Each row is a point on a tangle of strands that fork and nearly touch. The rows are in no order.
Two points are linked if the straight distance between their rows is under 77.4. Some points are linked to none.
Dek: [1 38 39 17 19 -2 -15 37 -3 -10 14 -17 -8 -24 -35 37 -2 -28 -25 5 9 16 58 -17]
Vivug: [-5 55 -63 -1 -17 29 -17 25 1 15 33 17 -42 21 21 18 -41 -4 -40 -22 -3 -19 7 -13]
sesa: [-5 16 -24 -29 27 -12 8 33 42 -45 4 -11 6 -30 18 48 4 5 -3 -25 21 -4 3 -10]
zigat: [-31 14 -29 8 7 -24 16 22 8 -67 27 35 26 -13 11 37 -9 -42 12 11 -7 19 31 8]
pobi: [-3 49 53 -1 12 -20 -20 39 2 -20 -8 -43 -13 -5 -45 24 5 -4 -19 -17 26 11 56 -8]
deka: [26 20 30 -28 -20 9 -42 -13 4 30 -10 -23 -29 36 -11 -24 2 31 -20 -3 19 -12 7 23]
fitef: [-2 15 37 55 5 22 15 14 -27 -36 -2 8 -17 -12 -38 17 -1 -54 -11 19 0 25 27 -16]
lifi: [30 1 70 25 -4 29 14 12 -24 -42 -52 -24 -37 5 -44 -2 13 -30 -15 13 18 19 9 -15]
mevig: [39 15 56 -19 -3 -1 -24 19 -10 -7 -31 -56 -13 -2 -50 14 17 12 -9 7 13 17 20 5]
Bipa: [12 2 -28 6 -20 48 -8 -10 14 53 20 -14 -35 -5 33 3 -31 17 -44 -12 -7 -29 -51 -18]
Kuz: [21 -35 34 21 -13 26 43 -12 -23 -40 -28 25 -19 2 11 -18 0 -35 -9 14 -11 0 -22 -3]
zeg: [-34 36 -53 25 5 45 -21 22 3 -17 20 23 34 -32 25 30 4 -43 11 4 -17 13 32 -10]
bet: [3 48 -7 4 28 8 -13 47 7 -25 8 -12 -2 -42 -21 55 5 -29 -20 -5 9 16 58 -41]
Ranur: [-25 -19 57 0 -5 -33 6 2 -10 -15 -16 -5 29 45 -20 -26 3 2 43 31 -9 21 14 18]
kek: [15 -11 -27 16 29 7 8 23 27 19 34 9 18 -71 44 48 -10 3 -7 16 -2 10 -13 -40]
kefe: [35 -64 17 -7 -3 5 7 -43 -28 42 -22 -25 21 -31 -31 -10 25 11 9 18 -8 21 -38 6]
vev: [-26 -40 55 51 -10 4 1 -31 -29 29 -26 -10 24 19 -39 -44 9 0 33 19 -9 31 6 11]
Vuko: [6 -39 12 -24 -14 2 -17 -49 -3 62 6 -9 16 16 3 -35 7 30 13 15 -9 -4 -27 27]
Meku: [47 -3 -7 4 -29 36 25 -20 -11 -18 -29 26 -41 38 34 -27 -18 -16 -40 -24 -2 -27 -29 -5]
dubu: [-29 -54 -44 -24 -14 1 39 -10 -12 2 -4 48 46 13 8 -40 36 12 41 -8 -21 -29 -31 31]
zelu: [-14 37 -46 44 -2 64 -2 -19 -15 -17 -19 32 -27 5 -9 -2 -4 -57 -15 -29 -18 2 9 -15]
zon: [-25 7 -33 9 8 -39 -1 26 20 -9 67 32 36 -14 36 23 -26 -13 9 30 -13 -2 29 4]
Lusup: [-1 23 -39 -26 26 11 -5 18 33 -16 -5 -24 2 -41 15 40 18 25 -19 -42 23 -1 -17 -13]
Kagi: [-25 52 -46 -31 14 -26 -27 33 36 -11 40 14 1 5 24 26 -9 9 -6 -24 12 -11 33 9]
pon: [-36 17 2 -6 31 -33 -36 5 29 56 34 -32 27 13 18 2 -19 23 16 24 3 7 18 -24]
vemuf: [11 -24 28 55 -2 43 30 -20 -22 -2 -26 10 -27 -6 -13 -15 -2 -33 -13 0 3 8 -24 -11]
volop: [-48 5 -25 25 17 -16 -30 -28 -5 10 17 4 44 -5 -3 5 6 -17 36 14 -17 24 27 -10]
pek: [22 -10 0 34 -36 76 -8 -39 -9 55 -10 -5 -47 17 8 -28 -20 3 -43 -12 -3 -24 -50 -8]
tabed: [19 -19 -5 -44 -2 -25 -15 -4 28 5 28 -14 22 -11 34 18 3 24 -7 15 4 -21 -21 18]
zoz: [46 -37 31 -37 -10 -50 -11 -28 -3 34 7 -11 -13 13 -24 -19 5 40 0 39 4 -2 -12 21]
zeguf: [-18 27 -28 13 4 -5 -23 5 15 19 45 15 0 -8 15 10 -9 -2 -9 3 5 0 15 -2]
bofi: [24 0 23 -64 9 -57 -25 -2 2 0 -16 -27 2 34 -19 -13 13 42 27 25 6 -5 18 7]
bufav: [9 4 58 -35 13 -62 -23 10 14 -3 5 -61 31 13 3 16 0 21 24 42 -1 8 20 -10]
Kuv: [-44 37 -14 -21 36 -53 -24 19 19 -13 -4 -36 29 9 -13 19 2 11 36 -21 11 18 45 -16]
Tana: [-47 12 -59 -5 -10 -21 -10 -20 17 12 49 27 15 12 30 -9 -20 13 16 -16 -20 -17 5 20]
Sas: [40 -56 25 -22 -37 -27 31 -22 -23 5 17 34 -10 37 -6 -27 -23 -12 -2 49 -16 -24 -15 28]
rur: [-1 30 14 15 -13 18 -41 11 20 41 21 -23 -23 3 -4 -2 -5 23 -30 -11 20 -6 9 -6]
Nim: [-42 -29 31 8 9 -39 13 2 -24 6 -39 -12 44 38 -30 -41 11 6 70 22 -20 24 6 9]
rati: [0 55 -66 18 -14 56 -13 4 -16 -3 11 19 -55 12 26 1 -32 -19 -53 -35 -13 -16 5 -36]
zerif: [-6 33 4 -4 -11 20 -50 12 18 79 43 -26 -31 14 24 -4 -28 35 -42 -6 7 -19 10 -11]
ref: [-8 -8 68 35 -6 1 -7 -11 -23 16 -33 -31 14 9 -49 -18 10 -1 20 9 4 28 17 10]
bami: [21 -19 -36 17 26 27 13 -2 22 16 15 6 0 -62 67 34 -4 11 -24 -8 -1 -8 -20 -49]
taku: [-17 1 30 31 11 -26 23 22 -4 -38 33 9 18 -23 -12 27 -3 -35 7 30 -11 25 16 -4]
zom: [15 -12 1 70 1 40 21 -15 -20 7 8 18 -29 -11 19 2 -16 -43 -24 11 -5 7 -13 -23]
zimi: [-23 16 -6 7 -23 -11 21 19 2 -37 8 40 -9 41 -4 -15 -27 -21 2 -6 7 -11 17 32]
Peg: [-10 29 -11 -24 9 4 15 41 -3 -52 -58 -7 -5 1 -39 0 31 15 19 -40 21 5 30 7]
Nez: [25 20 46 8 3 39 -19 4 -15 10 -50 -54 -13 -13 -58 4 21 9 -13 -20 26 17 7 -3]
gub: [-36 20 -15 38 -24 47 -41 -44 -20 63 20 1 -25 25 -23 -45 -13 -1 -13 -12 -16 7 9 -3]
veman: [50 -43 -1 -32 18 -20 44 -4 -39 -46 -54 10 -22 -28 -7 -2 44 6 15 3 -11 2 -23 -32]
zapi: [-38 60 5 -2 12 -34 -38 17 18 22 38 -5 -18 70 -1 -5 -28 -20 -5 22 7 -10 59 -12]
gitad: [1 58 39 5 3 -1 -35 40 16 1 5 -23 -42 19 -29 8 -3 -7 -41 -17 34 -7 51 -3]
zeni: [-35 -46 -32 -5 -33 -4 39 -13 -6 -2 5 63 35 38 14 -41 -4 1 33 -13 -21 -24 -17 39]
mozad: [-10 27 1 50 0 39 -31 -5 -23 10 2 -1 -2 -14 -40 8 16 -35 -4 5 -6 26 33 -15]
Kuve: [3 18 -22 11 -24 23 -33 20 15 65 61 1 -19 -4 25 7 -42 28 -31 -2 -4 -14 -11 -12]
sef: [4 -56 11 -2 -12 20 -13 -52 -16 69 -9 -18 26 -20 -8 -27 23 27 7 6 -10 8 -45 15]
parir: [38 -5 -44 -58 14 2 4 -8 31 -23 -15 -3 -14 -28 48 31 12 20 -26 -23 8 -25 -33 -10]
sese: [3 36 3 32 -22 28 -19 14 3 26 23 -7 -45 23 -13 -2 -32 -12 -38 -10 19 -15 10 5]
ribas: [-38 -34 10 4 29 -46 -15 -25 16 55 24 -37 60 -10 18 -4 2 24 44 27 -12 8 -21 -4]
tifig: [0 -13 -11 45 0 57 -11 -22 -2 59 11 -11 -9 -33 -5 0 -1 2 -17 -6 8 1 -37 -16]
batu: [33 -18 46 -50 -5 -71 -20 -17 10 5 19 -20 -9 22 -6 -3 -1 28 9 44 4 4 10 16]
Gilum: [-2 22 11 53 7 45 -8 21 -28 -11 4 0 1 -24 -29 30 7 -67 -19 28 -17 30 48 -33]
tubar: [-19 -34 -23 1 -9 12 3 -28 23 50 34 3 29 -23 24 -2 -2 16 2 -3 -12 -13 -37 14]
gevig: [6 26 3 -49 12 -21 4 45 28 -56 -11 -25 6 -10 -10 37 9 9 -1 -31 21 -2 20 4]
Gami: [-11 28 -58 43 -15 42 4 3 -20 -29 4 48 -11 17 17 5 -17 -73 -16 -9 -21 -3 9 -8]
vol: [9 -31 -1 -36 0 -55 10 13 -34 -18 -36 -13 20 6 -33 -31 50 40 58 16 -16 -4 -3 9]
bosu: [3 -7 6 -2 19 -13 -14 17 23 27 27 -33 38 -50 17 32 9 32 -2 8 6 8 -10 -10]
vadi: [-53 -2 -48 10 14 -31 -4 -13 9 -10 24 16 50 -28 12 14 6 -5 34 -6 -14 15 15 7]
naneb: [6 -14 7 -22 12 -14 45 18 3 -78 -30 17 9 -18 24 27 9 -11 11 -4 -4 12 -17 -3]
fep: [-22 5 -19 62 -17 63 -25 -39 -22 66 20 3 -12 -14 -23 -19 -6 -10 -14 -5 -7 13 -12 -3]
kulu: [6 17 -6 6 17 42 -8 -3 10 18 -28 -32 -7 -33 -16 12 18 12 -20 -32 15 8 -21 -9]
vunaz: [50 -33 -35 -60 -2 -20 27 -10 6 -2 -16 30 -35 7 5 -14 11 37 -8 -1 9 -38 -31 3]
lom: [-34 8 -50 2 36 -2 24 11 -3 -52 -28 9 21 -48 -14 28 24 -8 31 -38 2 24 3 -10]
Diz: [9 35 38 18 -13 -14 -23 37 10 24 44 -1 -14 26 6 9 -34 -5 -23 19 16 -12 31 5]
bopub: [-6 5 -2 36 20 4 16 21 3 -27 10 10 1 -34 -7 33 -3 -28 -12 8 1 18 7 -16]
Zataz: [26 -38 -4 -32 -3 -11 56 8 -5 -73 -19 40 0 2 37 1 1 -25 12 4 -13 -8 -22 10]
non: [61 -39 24 -37 12 -27 45 -7 -18 -46 -31 24 -45 -25 17 -2 22 11 -8 2 -1 -4 -23 -22]
mipir: [-15 63 -76 -22 3 11 -29 36 23 5 46 16 -17 -1 33 28 -22 5 -22 -24 1 -16 25 -8]
nal: [-4 -34 -26 -11 -42 25 30 -15 -4 14 1 45 10 42 6 -37 -5 -3 12 -8 -19 -37 -32 36]
bazot: [-49 1 -12 14 35 -33 -33 -15 15 53 17 -33 35 22 -14 1 -10 1 37 26 -9 20 9 -19]
fovo: [23 9 0 49 -13 35 30 -13 -13 -45 -29 32 -37 -25 44 -4 -5 -23 -38 -57 6 -12 -8 -13]
mirat: [-19 -16 12 18 -18 27 0 -24 -16 29 -25 12 3 26 -30 -52 11 10 12 -13 2 2 -10 26]
Zumu: [2 11 -1 -44 4 -26 -25 4 5 -2 -33 -15 16 26 -14 -23 19 43 30 -13 9 -7 8 14]
keku: [-29 -7 51 59 9 -15 6 -7 -32 -4 22 -9 24 -23 -36 8 9 -34 26 37 -22 43 26 -9]
Dav: [50 -10 57 17 -4 34 11 -9 -11 -27 -44 -8 -40 -1 -1 -4 4 -22 -29 13 14 3 -7 -21]
selom: [17 -27 -5 -62 -6 -63 0 -10 8 5 4 23 3 44 -6 -39 10 43 17 26 0 -25 3 32]
Datuv: [54 -19 22 7 -5 37 17 -26 -13 -14 -46 5 -38 -19 24 -9 16 -13 -29 -15 5 -5 -24 -18]
Vimo: [-12 45 15 -14 8 -40 -35 39 26 23 44 3 -7 35 23 14 -38 -5 -12 17 15 -15 61 -7]
Rikuz: [-15 45 11 -39 -14 13 -53 -11 20 43 -12 -28 -35 58 -2 -33 -10 41 -19 -28 21 -15 11 9]
safo: [6 5 -5 -5 27 -22 -7 41 32 14 43 -8 33 -54 27 52 -11 14 -8 19 2 12 15 -21]
Sazo: [4 21 17 27 19 25 33 20 -14 -65 -45 11 -30 -16 -6 11 12 -30 -10 -27 20 18 15 -30]
Rudaz: [11 6 13 56 21 17 21 17 -10 -32 5 10 -25 -41 21 33 -6 -42 -19 9 1 15 20 -50]
keseg: [-24 -12 -33 -15 -25 11 3 -24 17 19 12 28 12 25 12 -31 -6 17 11 -26 -10 -16 -21 34]
Beg: [21 2 61 -22 -7 -16 20 27 -28 -46 -40 -26 2 -1 -50 4 31 3 31 20 -11 21 12 11]
Vute: [7 -9 39 10 -32 17 -44 -35 0 80 17 -37 -14 35 4 -37 -16 27 -11 22 -5 -12 -14 9]
podu: [38 -17 28 -32 -24 -19 4 0 3 -15 4 2 -16 25 -5 -2 -6 -5 -10 37 4 -14 -6 25]
sak: [-41 -7 4 28 6 2 -31 -34 8 72 28 -17 21 4 0 -25 -3 13 12 5 -6 5 -3 -6]
Numak: [-25 18 -32 8 20 17 26 28 -20 -53 -64 16 6 -17 -52 -8 27 -1 28 -44 13 15 15 -1]
zoge: [9 -13 57 -18 -17 -27 1 8 -7 -22 0 1 12 33 -14 -12 -4 -2 13 35 1 7 12 31]
sego: [-30 20 -8 11 -32 44 -37 -27 -4 62 11 -17 -33 31 -3 -41 -19 34 -22 -31 2 -9 -9 8]
raful: [9 -12 1 43 1 20 52 -9 -21 -64 -33 49 -23 -11 32 -7 -6 -38 -16 -32 -4 0 -9 -15]
Pivu: [14 -5 -24 12 23 24 14 -4 18 -22 -12 11 -9 -49 64 30 13 -6 -29 -34 13 -8 -20 -31]
sibo: [-24 -13 24 -24 0 -41 30 22 -3 -52 -5 5 34 -4 0 9 10 6 44 5 -18 19 -2 27]
Defol: [-39 45 -29 -27 -20 14 -37 -8 15 25 9 -10 -43 53 0 -32 -28 34 -13 -49 16 -19 15 13]
besor: [-35 -1 -7 -18 23 -32 -34 -27 39 69 30 -37 44 7 31 -2 -4 38 28 20 -6 -1 -19 -14]
Kos: [-4 43 -53 1 34 15 -13 40 17 -27 15 11 4 -46 11 53 8 -21 -16 -13 0 15 39 -38]
gapot: [-11 17 -59 15 -21 -6 2 14 6 7 69 42 22 6 42 14 -44 -22 -14 9 -33 -16 -4 4]
zepe: [-8 -33 40 13 -29 3 -1 -27 -17 24 -8 13 15 36 -14 -45 -3 -4 9 23 -8 -1 -9 37]
tel: [19 -49 26 -23 -27 -27 38 -2 -10 -28 28 27 13 25 16 -5 -15 -25 8 45 -14 -14 -20 38]
Pel: [-25 19 -44 17 -10 -4 -22 20 6 5 61 37 48 -1 54 16 -32 -31 12 31 -33 0 31 7]
Dimi: [-2 51 -50 -3 20 20 -13 26 22 -10 10 6 -26 -21 2 39 2 -7 -28 -32 21 -3 23 -27]
nol: [28 -16 9 -22 -2 14 15 3 -16 -28 -41 3 -1 -4 -22 -11 26 8 10 1 6 6 -15 3]
danu: [12 -65 -1 -13 0 -10 18 -29 -38 20 -26 -4 38 -20 -27 -19 39 13 37 9 -16 10 -30 13]
Miduv: [27 9 20 8 9 52 3 3 -19 -15 -73 -24 -29 -15 -41 -3 19 0 -16 -25 26 10 -3 -18]
dut: [-18 12 22 38 0 -13 -17 14 -9 -13 45 22 27 -4 3 14 -16 -47 11 54 -24 22 59 -9]
vuve: [-2 44 -43 42 -1 68 -17 -5 -16 11 -6 13 -50 -4 0 4 -11 -30 -41 -31 -2 0 7 -34]
logim: [-52 45 -33 -19 18 -20 -20 1 16 -1 -21 2 3 40 -16 -19 3 25 28 -40 14 7 25 5]
Sona: [18 -46 26 1 -34 3 12 -24 -42 23 -17 25 -1 40 -40 -60 23 7 15 35 -14 -13 -9 32]
mes: [31 -2 52 -13 -9 -12 -41 -12 -1 25 -20 -65 7 -2 -30 5 18 24 -5 15 13 14 10 2]
Binof: [32 -27 25 -25 2 -41 13 10 -47 -14 -37 -27 7 -25 -52 -14 47 27 55 22 -18 17 5 7]
norir: [-8 -29 -10 -31 10 -21 -10 -26 -1 20 -17 -16 45 -9 6 -10 21 38 37 -6 -7 0 -17 16]
nop: [36 -59 42 9 1 14 -7 -30 -18 38 -3 -41 14 -44 -14 9 19 -3 -12 43 -8 21 -41 -2]
Zesag: [-43 15 0 -16 29 -65 -1 21 17 -27 10 -28 53 -20 0 24 11 12 44 -11 -4 20 29 -5]
bel: [-25 0 -14 12 21 -13 -3 -6 -7 0 -22 -38 43 -54 -27 12 22 24 44 -30 4 30 2 -3]
Rim: [-16 -2 -39 49 12 45 -3 -22 -5 18 14 16 7 -34 -4 9 9 -27 -9 2 -17 15 -13 -24]
Gakom: [7 13 11 33 18 49 33 3 -24 -41 -78 -2 -28 -16 -34 -5 20 -16 -2 -40 19 21 1 -27]
zibuf: [-8 6 -55 30 -20 8 28 -6 2 -11 37 46 0 18 39 8 -40 -38 -17 -4 -28 -20 -21 -3]
Tifu: [0 -67 -36 -24 -7 -6 31 -14 -35 4 -22 22 39 -6 -17 -29 61 23 42 -4 -18 -15 -31 14]
rit: [-16 -6 -51 27 -5 -14 53 6 -3 -46 24 61 3 18 30 10 -31 -49 -1 -7 -21 -12 -16 12]
topag: [-22 -10 53 15 -13 -39 34 30 -6 -53 35 17 10 9 -5 15 -20 -36 13 41 -11 11 5 24]
veme: [-5 -31 -1 26 -39 60 14 -40 -14 53 0 15 -22 21 0 -35 -20 -3 -21 -16 -15 -17 -55 11]
Litub: [-27 11 -26 -18 -15 -29 -3 1 31 -5 42 20 7 36 29 -10 -31 7 4 -10 7 -31 -2 32]
Bis: [-26 -53 37 -10 4 -39 -2 -25 3 28 9 -23 56 5 11 -17 4 11 38 34 -16 8 -18 13]
dol: [33 11 45 -39 -19 -35 5 31 -23 -51 -28 -9 -24 27 -46 -12 21 8 17 26 4 10 31 14]
val: [28 2 -4 -70 11 -34 4 27 12 -52 -12 -18 -2 -14 -7 30 22 25 7 5 10 4 1 10]
zivid: [35 -35 47 17 -13 36 -1 -22 -18 19 -23 -16 -14 1 -28 -17 6 -9 -16 23 2 3 -28 12]
sase: [34 -29 47 -29 4 -53 -25 -29 -22 36 -18 -42 4 17 -29 -26 15 41 29 43 -2 17 3 4]
sibu: [-34 12 1 -28 -14 -46 -7 1 28 -3 20 22 12 75 27 -26 -39 6 19 8 0 -24 13 33]
Nus: [-36 22 -21 -42 8 -23 -23 -3 19 11 -32 -5 16 65 -2 -39 3 36 34 -25 12 -13 11 14]
gisuf: [14 -40 -8 -38 -9 -48 8 -12 -25 6 -20 15 16 30 -18 -47 40 43 35 19 -11 -20 -5 15]
Bagi: [-65 -15 -12 32 34 -23 -21 -40 -13 39 11 -18 51 7 -15 -7 -6 -14 56 27 -25 32 15 -12]
Fege: [16 -26 22 38 9 44 -11 -14 3 49 -2 -35 9 -54 -4 12 17 14 -15 8 4 12 -32 -21]
kinoz: [40 -14 -3 7 9 37 6 -15 14 -7 -27 -13 -27 -37 45 11 9 2 -34 -21 9 -4 -33 -30]
tuka: [-37 -23 -37 -42 7 -28 -3 -25 21 32 -11 -1 47 17 26 -29 14 49 44 -21 -6 -9 -20 17]
Kigu: [-24 -14 2 -24 -5 -43 27 16 18 -41 20 27 29 11 17 4 -6 -3 27 12 -4 -2 -3 36]
Lare: [6 -7 -30 0 21 46 8 -14 4 1 -57 -19 -5 -46 -8 6 34 19 -7 -52 16 8 -39 -23]
gineg: [18 -17 -7 3 -10 40 8 -12 -17 2 -45 16 -7 5 -26 -32 19 5 4 -14 1 -5 -22 17]
Vesa: [7 17 -20 -71 -16 -47 -10 15 39 -35 12 7 11 42 28 -4 -14 30 6 1 18 -27 11 39]
mive: [50 -14 43 -1 0 24 -6 -17 -6 5 -22 -33 -26 -14 -17 9 15 -14 -29 28 15 14 -20 -11]
gep: [25 30 -6 -24 -20 38 -11 -1 14 2 -15 -8 -46 29 4 -6 -9 9 -41 -23 24 -21 -16 10]
lutuz: [13 68 16 14 11 36 -35 33 8 25 -4 -28 -50 -1 -31 20 0 -9 -50 -32 34 -4 43 -23]
bufo: [33 22 -26 -58 18 3 -13 19 47 -17 1 -30 -10 -24 35 37 11 24 -31 -9 23 -14 -17 -3]
Nalo: [39 -11 -21 -58 -17 -29 5 0 9 -6 -7 26 -31 36 -16 -25 11 38 -3 11 14 -32 -8 29]
pina: [-22 11 -39 5 15 18 12 0 7 -25 -21 23 1 -9 -21 -6 7 -5 2 -39 9 8 -7 9]
fak: [1 17 -58 -37 11 35 -17 2 37 13 -7 -22 -15 -31 27 17 14 34 -26 -49 12 -18 -36 -6]
saza: [55 -36 22 -43 6 -31 15 -8 -2 0 -6 3 -34 1 -23 -8 7 21 -10 27 11 -7 -20 11]
danad: [-33 13 -26 20 23 3 25 9 -26 -48 -46 -9 24 -39 -49 10 26 -12 46 -34 -1 37 23 -7]
bof: [-37 57 -5 -12 30 -43 -17 24 -4 -31 -32 -36 16 2 -39 7 10 3 40 -35 11 16 65 -8]
retus: [46 -71 6 -40 -13 -37 56 -13 -14 -23 17 32 -7 9 29 9 -1 -15 0 36 -20 -17 -35 14]
tizog: [-27 0 -27 29 -18 12 28 -10 -3 -12 6 42 -4 22 -2 -21 -15 -23 6 -16 -8 -11 -10 23]
kov: [-27 16 -54 32 -1 11 11 5 -12 -51 22 45 15 -2 14 26 -13 -62 2 7 -24 8 21 2]
Vudo: [45 -41 27 -14 -9 -6 55 -8 -29 -60 -27 33 -20 -7 26 -2 10 -18 -4 16 -12 -5 -17 -9]
gan: [-11 -7 -23 23 -3 -2 67 8 -13 -76 -8 58 -6 5 31 -3 -24 -49 0 -20 -8 -2 -6 -2]
Bimo: [17 5 -49 -39 13 52 -8 -18 21 6 -49 -9 -22 -30 16 3 26 29 -18 -54 14 -7 -40 -16]
rulud: [33 9 -6 56 -11 26 21 -2 -7 -14 2 41 -29 -31 62 17 -19 -18 -52 -33 -2 -17 -9 -30]
Kide: [16 38 8 12 21 37 -14 18 10 12 -21 -32 -32 -30 -21 24 16 -1 -45 -34 30 3 14 -32]
Firop: [-32 49 -18 -27 19 -18 -11 25 7 -31 -35 -1 2 19 -29 -1 10 21 20 -46 25 4 48 8]
fuz: [24 -2 -20 9 -17 14 20 -2 12 -3 17 19 -17 6 64 6 -25 -13 -41 -13 -4 -33 -42 -10]
pesaz: [32 -21 51 -19 -3 -33 -15 -10 -37 14 -41 -50 4 -9 -50 -19 28 34 42 29 -3 18 14 5]
Tifal: [11 -49 37 42 13 21 8 -9 -6 39 14 -23 25 -52 7 16 5 -10 -10 31 -7 17 -40 -12]
pova: [14 0 -27 29 -12 46 -9 1 4 70 43 3 -19 -22 33 12 -37 9 -37 5 -21 -10 -25 -29]
kaso: [-31 -17 17 -5 14 -28 -6 -18 -10 23 -39 -20 44 18 -19 -29 16 25 51 -2 -6 11 0 11]
zikig: [8 -18 21 -8 -37 11 -28 -37 3 57 18 -1 -3 39 11 -43 -14 19 -4 16 -9 -27 -22 36]
Puvi: [33 -5 -10 -62 17 -23 31 33 0 -73 -28 11 6 -20 7 25 23 6 18 3 -10 3 -18 1]
Mek: [27 14 -6 12 -39 53 -7 -12 2 34 7 -11 -51 33 30 -11 -34 6 -64 -19 -1 -35 -43 -13]
Badi: [-28 25 20 22 17 -27 -35 8 8 20 31 -2 10 12 0 5 -12 -13 12 24 -1 14 50 -15]
bak: [-44 -17 -57 -30 -10 2 6 -26 17 24 7 27 39 0 17 -27 9 37 34 -42 -12 -18 -28 29]
ler: [7 1 18 10 2 21 17 15 -6 -38 -31 -5 -13 -4 -16 11 3 -18 -3 -8 16 9 -3 1]
rut: [3 41 0 1 12 -5 9 48 9 -50 10 7 -25 5 4 35 -16 -21 -31 -7 21 -7 28 -7]
fuvo: [20 45 19 19 -17 18 -31 31 2 52 47 -3 -41 25 8 6 -45 -8 -46 11 13 -8 31 -14]
Bebif: [9 -35 4 -30 -8 -35 7 0 23 2 58 -2 40 -13 53 18 -18 5 2 38 -13 -23 -22 24]
mune: [-43 5 -55 -3 3 -27 16 0 20 -24 37 39 32 -10 27 9 -11 -9 20 -10 -8 -8 -2 25]
rabe: [-38 44 -1 -8 2 -48 -16 10 33 -2 34 6 -5 78 18 -11 -44 -3 10 12 8 -25 38 12]
faf: [-15 66 -31 -18 8 -14 -16 45 19 -33 26 17 -17 12 -5 36 -12 -21 -21 -24 21 -13 50 1]
Rimef: [3 16 7 -10 -5 -25 19 37 18 -56 22 20 -9 21 9 18 -25 -19 -8 2 16 -11 14 22]
Ziv: [7 -49 3 49 22 21 25 -6 -4 33 26 8 20 -62 32 25 -8 -20 -8 36 -10 9 -30 -28]
pumiz: [23 -22 -5 -26 7 0 -9 -12 18 17 1 -33 21 -34 7 20 19 23 -4 3 5 1 -28 11]
Zive: [-33 17 -10 -8 19 -45 8 20 15 -48 31 4 28 -15 -4 32 0 -7 19 -3 0 19 32 9]
lalez: [5 -33 18 -16 9 -13 -38 -27 18 70 20 -42 33 -31 24 5 11 41 6 19 -5 -1 -29 -1]
miru: [-11 16 18 49 -13 29 -21 -4 -13 26 12 -1 -20 8 -27 -3 -10 -17 -22 6 8 8 10 2]
fomu: [43 -59 -27 -51 -10 -21 44 -22 2 -2 5 30 -11 -1 18 -4 7 8 -3 14 -10 -27 -36 7]
zep: [-29 -14 -4 -5 4 -52 4 9 28 7 63 10 39 -4 39 13 -23 3 14 29 -8 -9 -2 13]
kun: [4 6 46 -16 5 -27 31 31 -9 -60 -17 -13 17 -18 -25 25 18 -4 31 9 -16 25 5 8]
fale: [-20 -17 -25 37 -30 33 18 -34 -10 27 16 31 -8 20 -5 -32 -22 -16 -3 -15 -9 -10 -36 17]
Lumat: [43 -54 29 7 -22 28 27 -26 -37 14 -29 16 -23 20 -36 -41 19 -8 -6 33 -11 -6 -26 12]
kego: [8 -16 28 -10 11 -14 -39 -23 4 51 -10 -54 29 -7 -4 -2 14 36 16 8 5 10 -6 -2]
timip: [0 5 61 34 4 15 10 12 -33 -15 -37 -28 -2 -18 -69 -4 11 -9 17 0 2 34 19 3]
Gefi: [17 29 25 40 15 14 21 26 -11 -63 -17 12 -45 -30 12 27 -2 -50 -33 -12 15 15 28 -40]
zimed: [-3 14 54 1 -24 11 -43 -27 5 50 1 -28 -23 55 -16 -40 -16 15 -12 12 14 -10 6 13]
kevis: [9 11 68 50 5 23 0 11 -28 -11 -18 -26 -26 -15 -59 14 7 -31 -20 10 13 28 24 -15]
raza: [-49 -11 -6 -14 9 -67 16 -1 24 -21 38 22 42 30 29 0 -22 -3 33 13 -12 0 12 20]
Nidi: [27 8 -7 47 3 37 8 -4 -2 19 14 11 -33 -19 37 12 -27 -17 -39 -9 4 -11 -17 -39]

A fork is a point with three links, a tip a point with one. Leave the first point through the second and follow the links. Name the first fork or tip that comes.
zeni / nal | zoz
zoge / Ranur | kefe
zigat / kov | sese
fale / tizog | Firop
Binof / vol | Sas
Dimi / Kos | Lusup
Dav / Datuv | zep
zapi / rabe | Bis
zibuf / rit | Vudo
Bimo / Lare | Dimi

A fork is a point with three links. Follow the links from the first point to the second and name the forks in between, in order.
Vivug / sibu | sese
lom / selom | Firop zoz
pesaz / Kagi | zoz Firop
Bagi / zivid | sese kevis Dav
batu / lom | Firop
zibuf / Dek | Vudo Lusup
Kigu / zapi | zep Dav kevis sese
nol / rut | Dav kevis sese
Lare / pumiz | Lusup Vudo zep

Follow the links from the first point to the second, and from the first to the third. Name the last point that the two ways share.
kek / tizog / Gakom | Dav
Rikuz / sego / keseg | kefe
bazot / pova / bosu | sese
deka / Ziv / Nim | kefe
Nalo / Vivug / zoge | zoz
bopub / Bipa / Vimo | sese
Ranur / vuve / tel | zoz
ref / Tana / Pel | kevis

Name the points in between on the shortest way along the links from the first point to the second, in order.
Nalo / kaso | selom gisuf vol Binof pesaz sase zoz saza podu zoge Ranur Nim
Ziv / keseg | Tifal nop kefe danu Tifu dubu zeni nal
mozad / bof | miru sese rur zerif Kuve pova Bipa Mek pek veme fale tizog zimi Rimef rut faf Kagi mipir Vivug rati vuve zelu Gami kov zigat Zive Zesag Kuv
gisuf / danad | vol Binof pesaz sase zoz batu bofi Zumu Nus logim Firop Peg Numak
